Points, in no order, along strands that fork and pass close to each other.
In the rows, 128 means zero.
Points whose rows are less than 110 apart are linked; no others are. Some points are linked to none.
sepu: [105 160 142 147  70 178 102 126 152 173 187 162 166 121 142 145  97 117
 139 137 127 149 121 163 128 119  95 152 101 105]
novi: [103 191 183 163  47 166 136  66 140 121 139 120 194 140  96 125 128 148
 166 146 133 101 123 109 134 142  48 141  99 103]
vuru: [114 124 155 175 119  66 115 107 115 153 111 141 124 184  81 112 109  93
 132  88 193  83  80 130  77 166 121 116 115 179]
mib: [114 107 153 175 115  70 145  90 117 146  95 127 134 196  69  95 132 110
 143 113 195  65  95 117  85 177  83 104  86 140]
gepe: [121 112 109 157 141 146 169 122 174 196 174 179 153 157 103 108 101 163
 122 134 165  93 181 168 124 145  99 138  97  82]
bul: [143 120 118 107 131 132 162 128 107 131  91  73  96 129 134 148 179 121
 127 152 117 178 179  82 165 156 139 135 123  94]
gem: [114 181 159  89 111 166 111 141 139  92 191 125 174 104 169 152 136 148
  98 147  46 122 118  89 108  82 130 108 152 105]
dibo: [106 160 185 164  68 139 140  69 132  94  89 116 182 153  83 105 115 147
 168 143 147  79 104  97 133 133  51 124  94 121]
tilo: [173 135 110 115 117 139 169  95 121 122  92 125 149 158 122 124 154 134
 121 154 149  86 150 124 140 137  82  96 143  79]
Bobab: [160  81  72 125 172 100 133 142 134 176 157 143  85 126 152 123 120 117
  92  97 140 158 134 191 124 118 192 114 149 160]
ratis: [120 146 117 121 132  87  94 155 133 109 120 135  97  88 112 147 112 114
 138  76 139 112  56 175  95 117 183 134 164 227]
mer: [177 100  98 110 182 160 129 167 164 117 153 155 158 121 163  88  93 151
  89 132  83 141 190 113 168  87 130 130 127  55]
leb: [176  95  97 107 163 139 156 134 164 152 173 166 166 128 175 104 104 152
  76 118 107 113 187 131 161  92 132  96 141  63]
Foz: [ 98 145 148 172 118 144 151 114 177 185 184 162 166 152  78 114  99 148
 146 126 167 101 146 150 114 153  76 146  76 107]
Gik: [155 121 132  76 166 139 137 136 134 137 198 106 108  91 194 144 163 129
  76 129  55 198 151  85 167 104 173  97 106  98]
Dor: [ 76 156 183 123 107 142 112 135 110  74  70  85 126 100 117 133 143 140
 176 164 116 127 115  81 145 125 106 165 120 138]
ruto: [140 123 124 169 107 103 116 114  84 138  95 118 108 186 113 114 127 101
 153 118 175 150 107 137 131 171 101 125 101 126]
lono: [135 137 110 141 129  82 109 133 102 116 107 139  81 141 111 132 118  98
 138  72 160 122  69 173 102 147 161 125 152 208]
sodos: [ 87 122 160 123 145 114 103 157 135 105 105 120 105  82 108 118 106 137
 152 137 130 113 100 122 101 105 150 157 139 177]
Vofik: [155 150 144 110 101 138 126 131  75  64  48  83 109 125 132 152 173 124
 165 146 126 159 123  96 161 151 113 133 147 120]
telod: [ 60 146 186 138  97 170  79 146 140 105 143 119 142  91 133 141 108 131
 156 151 111 134 111 117 124  86 124 165 114 142]
zikin: [137 135 113 129  83 183 103 132 143 177 202 160 167 133 167 154 111 122
 116 129 117 167 140 148 134 116 107 132 113  87]
gidot: [112 125 165 119 115 135 141 103 129  61  42 126 137 117  96 104 127 143
 147 157 141  48 101 104 129 106  87 116 148 158]
kod: [198 135  74  97 143 118 110 142 122 103 172 147 127 115 171 154 141 123
  84  78 100 136  86 164 141  83 181  74 176 162]
Gir: [107 143 148 143 117 136 162 111 149 150 132 131 154 141  85 114 120 147
 139 143 152  86 151 122 124 146  85 140 102  98]
pebu: [133 119 127  90 153 148 163 135 123  73  68 103 142 100 120 103 166 170
 133 179 111  98 182  77 155 118  92 127 132  54]
mil: [159 125 123  87 156 134 181 124 136  72  70 115 154 125 120 108 156 161
 110 169 123  49 173  92 137 119  92  96 169  76]
totup: [100 119 134 154 149  91 138 137 142 188 165 119  89 139  97 129 104  98
 125 105 146 150 123 151  92 155 162 153 123 167]
nupiz: [ 99 120 125 120 149 135 161 136 167 194 221 146 140 107 144 143 119 130
  94 123  95 145 159 137 110 116 147 134 124 108]
lepu: [141 107 101 125 169 106 177 113 106 139 100  86  84 145 117 121 169 119
 115 137 126 155 170 111 142 157 150 112 141 120]
Zada: [150 104 109 106 128 150  69 164 121  73  87 127 117  99 152 120 139 131
 147 150 127 166 133 109 167 107 141 150 129 107]
zare: [101 124 141 112 146 118 115 161 130 139 138  93  83  96 129 153 148 119
 126 120 101 183 124 103 123 157 176 171 122 146]
lizat: [116 110 111 170 144 103 173  90 134 208 175 127 126 178 114 121 137  91
 100 108 139 124 141 146 114 170 152 102 134 145]
voni: [138 121 129 177  99 106 146  94 106 120  75 106 139 183  80  92 153 130
 163 125 183 120 146 104 133 190  63 123  67  84]
kazoz: [144 115  93 158 138  84 122 133  91 141 123 121  74 155 112 130 130 100
 125  78 163 164  96 181 117 165 176 127 143 192]
ran: [157 146 144 103 102 152 140 131 100 103  77  73 116 133 136 164 191 117
 146 147 107 184 152  71 164 154 115 137 127  98]
sofug: [152 135 111 149  87 129  84 128  83 140 101 136 109 166 135 151 117  98
 144 113 159 186 101 151 140 160 110 139 110 136]
Vemat: [ 95 149 167 106 144 105 143 146 110 109 103  73  91  93 116 147 151 128
 141 129  94 151 122  80 103 163 160 157 138 150]
ratu: [132 116 109 133 178  92 200  94 114 163 116  86  93 160 118 114 178 108
  95 125 121 109 154 121 121 166 171  97 164 162]
kapa: [149 145  91 138  89 129  46 149  88  90  99 156 103 101 150 156 114 108
 167  85 142 175  71 186 149 112 158 139 131 171]
nop: [141 133 104 104 156 102 108 159 126 107 131 134 109  92 129 137 123 132
 113 103 118 114  93 152 103 111 170 123 175 181]
duger: [106 125 151 115 136 156 155 131 135  69  53 100 138  93 101 102 155 162
 159 190 134  95 170  83 151 131  90 140 106  84]
rupe: [146 119 122 162 116  74 101 108  67 106  54 136  90 178 111 111 124  97
 156  99 192 141  90 139 125 176 112 121 106 157]
Mam: [121 131 125 168 109 117 141 112 113 197 173 106 106 169 128 152 151  77
 126 107 129 198 128 127 129 175 142 131 107 131]
Zim: [129 135 126 168  91 127  88 125  99 169 141 122 110 173 133 156 129  77
 144  93 159 207 107 139 132 175 135 151 106 135]
med: [150  92  67 153 166  82 132 117 117 176 141 133  69 160 119 117 130  99
 105  92 158 151 118 195 108 156 195 117 159 192]
tas: [121 100 116 130 171 134 185 146 187 164 165 171 165 125 119 101 106 170
 106 141 137  75 190 145 127 124 113 132 120  72]
tanit: [128 166 160 100 109 165 138 123 142 111 166 132 190 105 149 146 142 157
 119 159  85 106 142  95 123  92  99 114 149  78]
Rof: [ 99 134 165 126 113 147 136 131 115  64  23  90 124 113  99 104 155 136
 177 175 143 120 141  75 154 142  88 153 104 106]
Soki: [142  63  77 121 196 112 144 143 146 176 162 135  99 115 153 108 123 130
  84 115 131 162 175 153 134 106 183 119 133 118]
daf: [162 140  99 155  77 129  50 126  72 114 101 162 106 149 151 159 111  96
 166  86 166 188  70 181 155 137 122 142 112 167]
nufa: [136 125 109 160 122  65 105 121  87  95  72 148  86 166 104 115 107 101
 144  78 184 115  56 163 116 158 134 121 129 206]
magis: [144 106 115  97 153 119 126 141 105  61  44 111  95 102 117 110 138 138
 147 149 136 115 126 119 141 120 122 134 156 126]
figok: [ 95 158 157 116 126 157 149 130 155 111 158 120 170  89 124 135 145 180
 143 164  89  95 157  91 129 112 101 145 127  81]
sipak: [133 138 131  92 133 130 166 115 127 159 205 104 109 110 181 172 172 111
  95 130  66 196 139 110 138 123 160  94 127 137]
kika: [152 129 128  91 135 134 111 141  83  40  37  87 106  93 131 134 172 141
 155 152 116 144 126  96 165 123 124 130 162 121]
tos: [184 109  90 114 145 152 123 140 145 155 194 166 153 135 182 127 103 136
  74 109 104 152 159 148 145  80 134 102 143  83]
dozag: [129 116 135 179  98  87 148  67 115 128  78 126 151 199  81  92 141 130
 153 126 193  78 117 110 104 175  57 108  58  99]
gage: [107 110 126 183 133  86 120 125 122 172 138 143  91 174  89 108  86  85
 132  92 178 125 102 156  88 167 140 134 105 178]
fuv: [148  95 102  99 188 112 151 148 147 149 152 129 122 111 140 113 121 144
  90 133 111 127 167 136 123 105 162 118 153 106]
Tagu: [142 150 123 150 106 119 164  87 133 144 112 120 148 186 102 112 147 127
 126 137 155  82 150 119 129 171  86 104 118 102]
sef: [ 95 134 137 104 134 133 153 126 158 187 230 117 121 102 172 160 141 119
  93 129  72 181 135 116 116 131 162 122 113 122]
punu: [ 84 104 167 108 184 117 128 162 171  97 112 141 133  78 105  89  93 174
 127 155  98  55 125 117  95  73 145 141 132 161]
Gavim: [109 141 160 138  94 147 101 110 144 131 126 160 162 131 119 124  82 126
 135 142 142  81 100 153 110 101 103 127 135 161]
zupu: [112 122 146 139 125 121 116 106 144 119  85 172 138 147 107 108  75 134
 134 132 164  61  92 155 107 113 106 112 123 175]
vipi: [177 116 104  96 145 127 154 121 115  98  82 116 121 130 140 126 147 140
 102 149 127  93 153 109 140 111 110  98 175  97]
miluz: [116 134 144 112 114 173 102 142 144  92 103 105 159  99 138 137 156 143
 155 175 107 135 165  79 163 125 116 162 107  68]
fifo: [ 77 148 177  99 137 133 108 151 122  82 100  90 115  74 128 139 137 153
 151 163  81 120 118  77 115 124 146 163 131 130]
led: [181  86  55 138 148 123 111 135 111 166 148 168  95 159 160 137  98 121
 104 102 162 152 127 196 133 125 154 117 138 134]
Zefe: [155 116  92 140 117 114 102 128 115 160 135 175 111 167 142 135  83 104
 122 107 166 125 115 190 117 133 123 136 121 149]
faki: [ 74 150 163 129 121 142 139 126 153 128 138 123 150 102  98 128 115 150
 150 152 125  95 143 110 110 125 102 148 120 123]
vome: [118 111 125 116 176 132 162 151 174 171 198 145 159 104 137 113 109 158
  97 132 102 109 172 130 115 114 142 130 130  87]
dida: [106 140 156 147  77 174  78 120 145 148 156 168 167 122 136 133  81 126
 146 132 139 119 107 169 129  90  98 139 111 136]
bim: [124 124 109 140 134 123 162 103 131 201 188 125 111 154 144 147 141  97
  98 110 126 174 153 153 125 142 157 111 132 129]
bisa: [ 53 169 178 121  81 175  81 149 146 119 176 113 156  88 159 160 134 134
 152 153  79 147 111 100 110 108 127 164 114 132]
vafo: [190 139  60 110  94 122  71 153  74  64 106 153 115 113 154 169 140 109
 163  80 128 164  84 179 163  96 159 111 147 159]
tiba: [106 113 117 119 159 109 126 159 144 173 176 115  98 107 129 137 111 115
 113 115 121 162 134 141  98 135 176 159 126 156]
fub: [ 99 170 157  99  93 172  96 149 138 115 209 125 164  99 180 158 141 129
 112 142  49 175  99  96 113 101 130 139 125 110]
sozep: [204 141  54 107 123 117  87 167 100  84 145 143 117 107 166 162 142 123
 126  79 100 182  84 170 156  84 186  97 150 150]
Sote: [113 131 140 119 106 157  77 158 124 109 119 126 129 104 140 139 123 119
 153 146 118 153 123 117 138  97 126 168 122 132]
vofe: [110 158 177 135 102 122 154  89 132  93  64 109 166 144  80 105 130 137
 145 144 151  41 106  91 118 132  70 108 132 138]
zota: [111 120 137 113 176  85 135 149 128 102  99 115  86  95 103 119 127 135
 137 123 131 113 109 124 100 130 164 151 157 175]
nebe: [ 76 130 179 114 149 128 104 156 150  93 137 133 138  80 126 113 101 154
 129 148  92  76 109 119  96  80 153 149 157 166]
rus: [162 113 111  98 164 159 124 150 143 123 169 124 138  96 176 117 132 144
  88 138  71 173 167  84 164  97 154 130 120  77]
femez: [108 106 111 142 181  97 198  93 140 193 149 113 111 148 107 104 148 115
  90 123 131  99 168 139 116 165 168  97 151 151]
fugu: [155 136 122 111 111 156 155 109 159 156 182 166 187 145 152 147 119 140
  91 120 116  79 147 141 133 113  96  93 148  91]
rin: [100 106 150 147 112 138 129  98 134  80  41 144 133 133  96 105  82 142
 150 138 154  65  86 124 119 101  98 120 136 177]
lita: [180 127 104 121 101 186 103 137 145 163 204 175 184 139 184 141 106 125
  97 123  99 174 147 146 159  86 110 113 122  70]

A fork is a point with three links. Follow the links from the first point to the second and name the forks in between, in order.
femez / figok => sofug, lono, Bobab, vome, Gir
Zada / fifo => Gir
Mam / mer => sofug, lono, Bobab, vome
Gir / ruto => vome, Bobab, lono
pebu / led => Gir, vome, Bobab

A fork is a point with three links, a tip a point with one. Leave the first point through the second and follow the links. Name the first fork or tip that comes.
vipi / mil => voni
lepu / ratu => sofug
leb / tos => novi
Gavim / dida => vome
Zada / Sote => Gir
Mam / bim => magis

Follow the links from the first point to the second, and from the first to the third. Name the last point that the two ways share.
sodos / bim / fuv => lono
daf / zota / telod => lono
kazoz / mil / sipak => vome
sipak / daf / figok => vome
telod / ratis / fifo => Gir
totup / Gik / fub => Gir
ratu / nupiz / kod => sofug
femez / vipi / kapa => sofug
vofe / kazoz / Zefe => Bobab
Dor / nop / Zefe => Bobab

Name the points in between on the shortest way along the links from the first point to the second, in order.
Vofik / ratis => ran, bul, lepu, ratu, femez, lizat, bim, Mam, Zim, sofug, ruto, rupe, nufa, lono
zupu / nop => Gavim, dida, sepu, zikin, lita, tos, leb, mer, rus, Gik, sipak, sef, nupiz, vome, fuv, Soki, Bobab, med, kazoz, lono, ratis
Vemat / led => fifo, Dor, Rof, duger, pebu, mil, vipi, tilo, Tagu, Gir, Foz, gepe, tas, vome, fuv, Soki, Bobab
mil / bisa => vipi, tilo, Tagu, Gir, faki, figok, tanit, gem, fub
